A landscape with many valleys, sampled at points; each row gives a point and its height.
A ball rolls from a point to the lowest of its 2 nearest points, and stops where none of them is lower. Distance is the straight distance between rows; heights are no part of it.
<396>: 181  148  88  108  140  191  92  112  133  146  179  96  128  148  147  153  123  84  116  161  141  92  119  148  171  90  129  98  173  157  157  107  h=300
<425>: 99  106  129  150  132  126  155  144  74  101  102  152  154  125  141  84  120  95  116  128  162  162  115  131  79  140  80  110  102  131  137  146  h=684
<78>: 108  158  168  123  117  117  139  135  113  108  189  111  181  126  157  133  112  156  114  129  109  128  102  150  118  112  151  100  136  135  139  80  h=550
<675>: 148  136  155  82  145  98  184  146  152  114  118  159  99  145  130  169  134  149  126  99  130  157  101  96  133  139  144  132  133  116  106  99  h=444
<118>: 137  140  95  133  102  169  96  107  113  163  74  80  168  88  127  95  112  71  122  198  142  119  142  174  91  126  115  128  68  131  170  186  h=293
<147>: 131  136  188  118  141  113  159  120  162  132  164  150  80  143  132  143  132  190  145  73  102  116  165  108  129  102  157  141  131  129  107  103  h=274
<139>: 165  122  146  78  151  124  160  109  181  127  153  151  64  110  127  137  156  173  116  98  123  112  169  65  131  136  135  118  145  150  72  97  h=371
<124>: 98  124  106  171  78  93  81  141  126  154  88  93  154  119  122  114  138  118  159  171  102  127  98  148  139  175  138  170  102  100  138  178  h=388
<382>: 157  157  89  60  137  111  155  147  133  124  133  164  137  120  163  172  156  150  106  153  141  153  136  91  115  153  138  106  134  162  112  75  h=523
<678>: 145  120  101  132  106  164  75  109  101  154  46  78  155  75  115  104  138  101  150  220  127  148  110  170  87  157  104  165  73  113  144  223  h=208
<397>: 172  128  94  112  147  182  127  92  152  154  155  109  94  149  128  132  110  74  92  132  153  79  141  122  161  99  122  87  154  151  155  127  h=354
<654>: 166  141  112  104  139  171  95  129  143  133  139  126  96  132  100  186  148  142  158  146  111  123  163  138  185  103  157  154  167  126  121  127  h=277
<627>: 121  146  131  120  126  128  127  132  123  112  171  129  152  112  137  145  126  155  123  137  110  131  152  131  113  120  141  107  137  145  116  98  h=508
<385>: 162  128  95  142  128  198  70  135  108  139  169  108  140  156  127  130  137  88  145  162  142  101  139  167  160  77  112  118  162  154  165  109  h=241
<677>: 129  155  164  117  130  123  169  176  102  101  123  165  128  167  134  158  119  125  149  104  139  175  91  164  142  96  125  148  117  100  145  111  h=202
<214>: 100  160  136  157  93  133  80  159  112  132  149  92  173  121  109  124  120  147  180  147  89  131  125  171  141  126  147  156  118  100  144  127  h=428
<171>: 134  136  205  137  133  108  174  139  116  123  149  143  103  185  129  143  120  154  159  63  118  148  87  144  139  92  142  150  129  101  130  116  h=112
<337>: 110  170  175  108  128  85  164  117  165  138  167  125  128  127  145  146  97  170  95  94  91  92  136  110  140  119  182  114  139  137  146  101  h=688
<960>: 111  168  193  139  123  124  148  113  129  137  156  96  133  129  105  136  80  156  136  91  84  106  133  155  139  90  168  129  117  96  150  134  h=211
<379>: 135  158  84  99  110  107  115  113  146  151  74  113  155  97  147  173  133  100  106  177  111  126  123  143  142  139  167  138  102  130  150  149  h=506
<447>: 136  169  139  92  149  135  171  96  144  133  146  115  118  107  128  158  76  97  84  117  124  104  132  134  152  88  161  98  127  119  155  143  h=628
<510>: 109  122  134  131  133  129  148  84  129  136  67  71  161  74  112  82  82  72  77  141  146  108  92  140  97  125  116  116  81  103  160  184  h=497
<820>: 127  153  151  114  124  98  150  127  172  151  146  133  110  151  154  136  136  150  105  105  109  92  126  80  164  142  167  117  152  147  136  91  h=679
<259>: 94  142  157  162  94  132  99  134  117  139  139  94  145  111  82  117  104  168  179  124  86  131  139  162  138  131  145  156  118  85  122  154  h=367
<855>: 139  92  129  122  142  127  124  99  138  114  90  114  102  121  92  163  131  121  129  128  124  142  87  120  159  142  138  139  149  100  101  165  h=306
<383>: 111  191  151  98  136  109  156  109  163  141  159  124  121  99  135  163  79  140  96  118  93  92  167  124  144  104  178  114  128  127  158  118  h=663
<582>: 121  151  91  131  113  128  90  164  147  147  123  166  103  131  114  158  143  152  172  133  108  129  208  135  150  124  145  170  128  130  129  125  h=574
<785>: 137  77  108  136  160  132  131  114  143  132  77  144  75  138  116  101  146  96  115  106  167  118  120  85  141  148  90  132  139  128  117  144  h=184
<697>: 94  153  114  146  102  115  131  154  109  135  101  133  163  97  124  102  110  116  139  150  120  147  165  150  91  143  127  140  78  115  143  148  h=421
<692>: 123  138  106  144  114  129  105  146  142  147  119  148  114  147  131  137  148  122  144  132  122  112  164  119  159  130  143  145  132  139  140  114  h=613
<833>: 104  115  161  139  138  116  178  143  97  98  122  152  141  125  126  99  101  120  114  101  148  154  128  132  83  123  104  112  104  116  125  135  h=654
<685>: 136  122  113  134  117  117  103  188  116  112  163  160  128  176  156  132  191  152  182  136  142  162  105  119  136  149  109  148  150  144  114  68  h=463
<610>: 127  123  138  128  144  74  183  153  137  131  71  179  113  155  163  94  133  92  90  85  162  128  78  82  134  157  115  131  114  131  146  117  h=183
<874>: 102  80  142  159  116  115  110  138  103  94  161  135  129  128  121  112  151  185  167  121  128  163  129  132  82  155  93  133  144  129  61  139  h=220
<428>: 131  125  99  114  140  158  139  70  130  140  105  76  154  80  120  107  79  70  70  150  145  95  124  148  106  113  119  84  104  124  156  172  h=543
<718>: 118  125  157  122  153  76  184  125  151  124  80  148  119  133  139  120  103  101  80  79  144  118  83  95  140  133  140  125  119  108  145  132  h=248
<230>: 93  167  107  141  100  115  117  188  109  121  130  158  157  119  120  130  121  152  173  143  113  162  189  162  95  126  125  161  82  117  146  113  h=478
<842>: 122  143  159  119  147  125  186  135  128  116  146  161  116  132  142  115  104  125  103  90  142  125  159  120  108  99  135  105  112  136  136  109  h=618
<52>: 139  91  120  148  131  123  144  132  130  140  82  148  96  180  143  98  145  76  107  115  167  122  66  89  155  152  95  126  132  137  146  130  h=89
<796>: 122  148  137  148  108  94  125  166  156  156  130  162  110  181  152  128  153  132  147  101  118  105  137  100  172  142  146  149  134  137  149  93  h=647
<43>: 145  164  127  87  137  148  153  157  94  92  140  141  157  125  138  178  117  109  127  152  137  178  99  167  130  95  127  123  121  115  142  105  h=299
<116>: 160  92  130  139  132  162  93  130  132  120  160  137  85  158  109  136  175  148  171  127  133  134  147  119  149  126  116  138  168  139  85  119  h=399
<290>: 113  143  76  133  101  115  83  180  124  127  122  165  131  116  101  157  149  167  187  151  108  166  186  160  119  143  123  177  115  118  115  132  h=530
<453>: 163  118  83  137  128  199  77  120  91  127  133  111  139  131  109  130  121  82  136  176  143  124  153  175  138  96  101  116  142  143  145  147  h=169
<708>: 104  67  130  168  158  108  121  97  145  124  93  114  96  126  109  78  127  118  110  80  152  98  114  89  129  145  99  135  140  121  112  158  h=225
<488>: 160  152  189  103  126  124  147  138  145  133  191  132  120  180  176  128  154  150  128  104  128  114  72  109  160  111  146  118  162  149  133  53  h=626
<85>: 103  120  138  128  127  104  154  103  111  113  94  90  179  89  121  109  100  112  86  141  128  136  78  128  104  153  129  104  113  111  128  157  h=434
<237>: 131  113  113  155  111  112  100  156  117  133  140  140  137  186  163  111  178  124  146  136  139  130  84  107  158  165  117  129  155  148  124  91  h=505
<775>: 167  113  144  95  152  130  156  126  143  119  106  141  72  151  109  166  152  130  136  107  141  150  94  98  169  139  129  139  146  109  96  128  h=390
<80>: 121  132  91  133  101  119  80  129  122  137  89  104  169  109  133  145  145  116  140  186  104  136  109  151  136  152  148  142  112  125  134  148  h=451
<965>: 153  79  113  128  151  177  110  84  103  102  112  108  107  111  75  147  125  112  123  147  137  138  118  144  136  121  104  119  157  113  94  174  h=191
<578>: 108  133  137  128  114  63  146  161  138  118  136  142  159  153  160  142  144  162  119  121  118  146  72  108  126  173  144  121  141  130  116  85  h=531
<215>: 92  107  125  177  116  147  94  125  111  141  92  115  111  95  71  76  106  118  161  117  127  123  174  146  112  127  97  161  99  95  122  197  h=448
<524>: 94  148  183  155  108  115  139  121  121  135  134  84  152  114  87  102  76  157  143  102  88  121  118  149  124  127  158  137  110  82  134  153  h=291
<367>: 108  142  101  144  99  137  101  113  131  160  82  95  157  82  114  98  115  94  123  161  119  107  170  152  110  137  129  139  83  120  150  178  h=355
<438>: 148  171  101  79  134  135  125  169  102  102  157  156  173  122  170  180  151  136  138  164  143  172  106  154  124  109  130  126  138  139  146  67  h=365
<174>: 129  158  109  99  121  109  120  194  128  108  165  167  147  142  153  172  164  175  163  140  126  170  126  138  120  123  130  147  131  134  129  59  h=416
<145>: 146  110  61  139  126  166  97  82  156  172  116  93  126  133  127  112  102  61  84  145  141  66  158  138  137  113  115  96  137  157  169  147  h=408
<224>: 101  107  89  164  104  139  76  135  92  133  90  128  139  85  92  91  128  127  164  156  128  148  171  147  89  156  88  156  103  118  109  195  h=380
<501>: 100  113  148  124  138  74  165  110  128  100  119  110  171  94  127  120  105  157  86  118  118  139  93  111  91  162  138  100  125  120  101  129  h=377
<238>: 157  151  150  107  137  153  110  122  145  131  166  110  108  150  119  182  142  148  158  125  104  119  117  137  193  90  167  147  169  122  132  107  h=203
<504>: 155  87  99  130  140  144  100  122  129  121  124  149  85  131  108  134  176  146  151  129  142  137  148  96  135  160  107  136  157  138  69  135  h=446
<94>: 122  113  110  149  132  160  109  85  148  153  127  101  113  113  97  105  92  89  99  120  129  74  176  140  140  102  125  117  125  128  152  156  h=459
<356>: 116  73  72  148  148  142  106  86  113  143  55  119  133  117  136  84  129  65  86  149  170  115  120  117  96  144  74  117  107  145  154  172  h=747
<949>: 176  158  85  72  144  141  155  142  119  131  138  172  119  143  180  134  158  105  102  144  165  137  151  81  124  144  110  92  127  178  127  82  h=556
<750>: 126  156  172  129  122  135  128  120  131  135  151  103  124  153  115  167  110  144  151  105  92  116  113  156  185  88  173  144  147  97  152  120  h=111
<123>: 103  102  103  157  111  119  91  135  97  116  123  129  147  104  102  117  136  151  156  152  116  157  138  140  102  166  107  142  126  121  89  158  h=307
<934>: 185  122  121  104  145  186  88  142  123  114  171  137  98  147  119  161  167  148  170  146  134  142  156  139  158  94  122  139  170  143  97  101  h=347
<919>: 156  149  156  107  146  162  165  112  144  124  203  147  90  152  160  120  114  127  107  105  142  103  160  113  127  83  133  91  138  162  136  97  h=582
<371>: 107  123  108  151  99  71  119  155  122  135  105  144  155  166  168  121  157  123  133  139  126  141  61  112  143  186  130  139  130  132  137  110  h=548
<945>: 110  95  70  130  160  113  125  84  126  135  38  134  148  74  158  90  129  77  86  144  170  119  135  106  79  146  94  127  79  143  148  169  h=772
<903>: 98  168  111  109  113  94  131  161  134  122  158  154  164  113  149  157  128  176  127  139  101  143  162  131  99  137  149  127  118  141  132  79  h=466
<378>: 124  77  174  158  137  131  139  95  137  119  162  113  113  150  124  97  135  146  119  93  134  108  107  111  123  125  121  99  156  141  94  123  h=36
<276>: 130  65  165  141  139  141  135  110  117  94  163  134  103  133  116  119  146  160  141  109  143  152  120  120  93  128  100  114  151  135  59  132  h=136
<645>: 129  159  153  112  131  133  137  141  140  120  210  155  121  135  167  134  133  172  131  121  114  118  178  121  106  93  144  110  139  165  128  72  h=549
<146>: 109  133  124  161  83  154  80  135  98  154  90  67  167  95  93  85  117  112  162  192  116  147  99  163  105  162  120  162  95  94  134  198  h=301
<635>: 100  75  142  178  127  116  126  107  122  128  118  104  132  144  116  82  120  116  111  106  137  107  95  111  129  150  109  115  140  126  126  149  h=144
<405>: 105  83  101  167  125  134  112  120  78  125  91  128  153  121  132  78  127  90  112  151  159  144  119  123  85  152  74  115  110  141  137  167  h=714
<299>: 133  95  125  122  140  112  133  127  158  121  132  160  86  117  118  127  162  171  130  98  130  126  167  86  117  159  124  134  146  142  73  119  h=420
<499>: 106  122  156  117  156  57  184  130  160  110  110  149  134  108  137  119  112  153  88  75  123  121  122  88  102  147  148  123  118  118  114  116  h=315
<790>: 135  140  124  83  133  88  172  147  138  104  137  156  143  126  151  169  145  167  99  132  125  161  102  100  104  157  138  109  134  141  99  80  h=489
<714>: 155  101  83  131  135  176  89  115  96  116  94  120  126  116  97  142  130  91  137  175  138  146  139  159  129  120  103  133  135  128  122  172  h=73
<601>: 110  91  109  172  131  159  105  110  119  139  101  115  105  113  84  94  112  98  130  117  143  107  168  140  123  117  91  136  118  119  135  175  h=501
<228>: 132  152  158  133  117  142  125  135  122  126  184  112  158  161  162  132  136  119  117  127  128  110  78  143  162  101  141  107  159  140  157  74  h=591
<121>: 136  130  123  104  156  146  168  80  126  110  126  96  142  79  114  124  75  92  73  122  147  118  124  139  113  102  127  82  115  115  135  164  h=581
<199>: 118  135  199  148  123  109  147  142  135  124  182  152  99  173  144  125  128  190  177  69  98  132  144  141  111  88  148  153  124  127  122  94  h=207
<280>: 164  131  187  84  156  122  179  104  177  140  149  144  46  140  135  131  138  166  126  63  120  108  149  76  140  103  143  133  138  133  102  104  h=326

Call two points neighbours if one is among the 2 nearest of the other. Go from one point of each pair to the other, from neighbour to neighbour, staying as low as possible. Name the highest point that can't be avoided.
<171>, <714> | <371>
<52>, <378> | <708>
<714>, <52> | <601>
<171>, <750> | <504>

For each start below, name every point that the ball comes to, in order.
<488> | <228> <78> <627> <903> <174> <438> <43> <677> <171>
<215> | <224> <123> <874> <276> <378>
<383> | <447> <121> <428> <510> <85> <501> <499> <718> <610> <52>
<94> | <145> <397> <396> <385> <453> <714>
<685> | <174> <438> <43> <677> <171>
<425> | <833> <842> <919> <645> <627> <903> <174> <438> <43> <677> <171>
<299> | <139> <280> <147> <199> <171>
<504> | <116> <934> <654> <238> <750>
<675> | <775> <855> <965> <714>
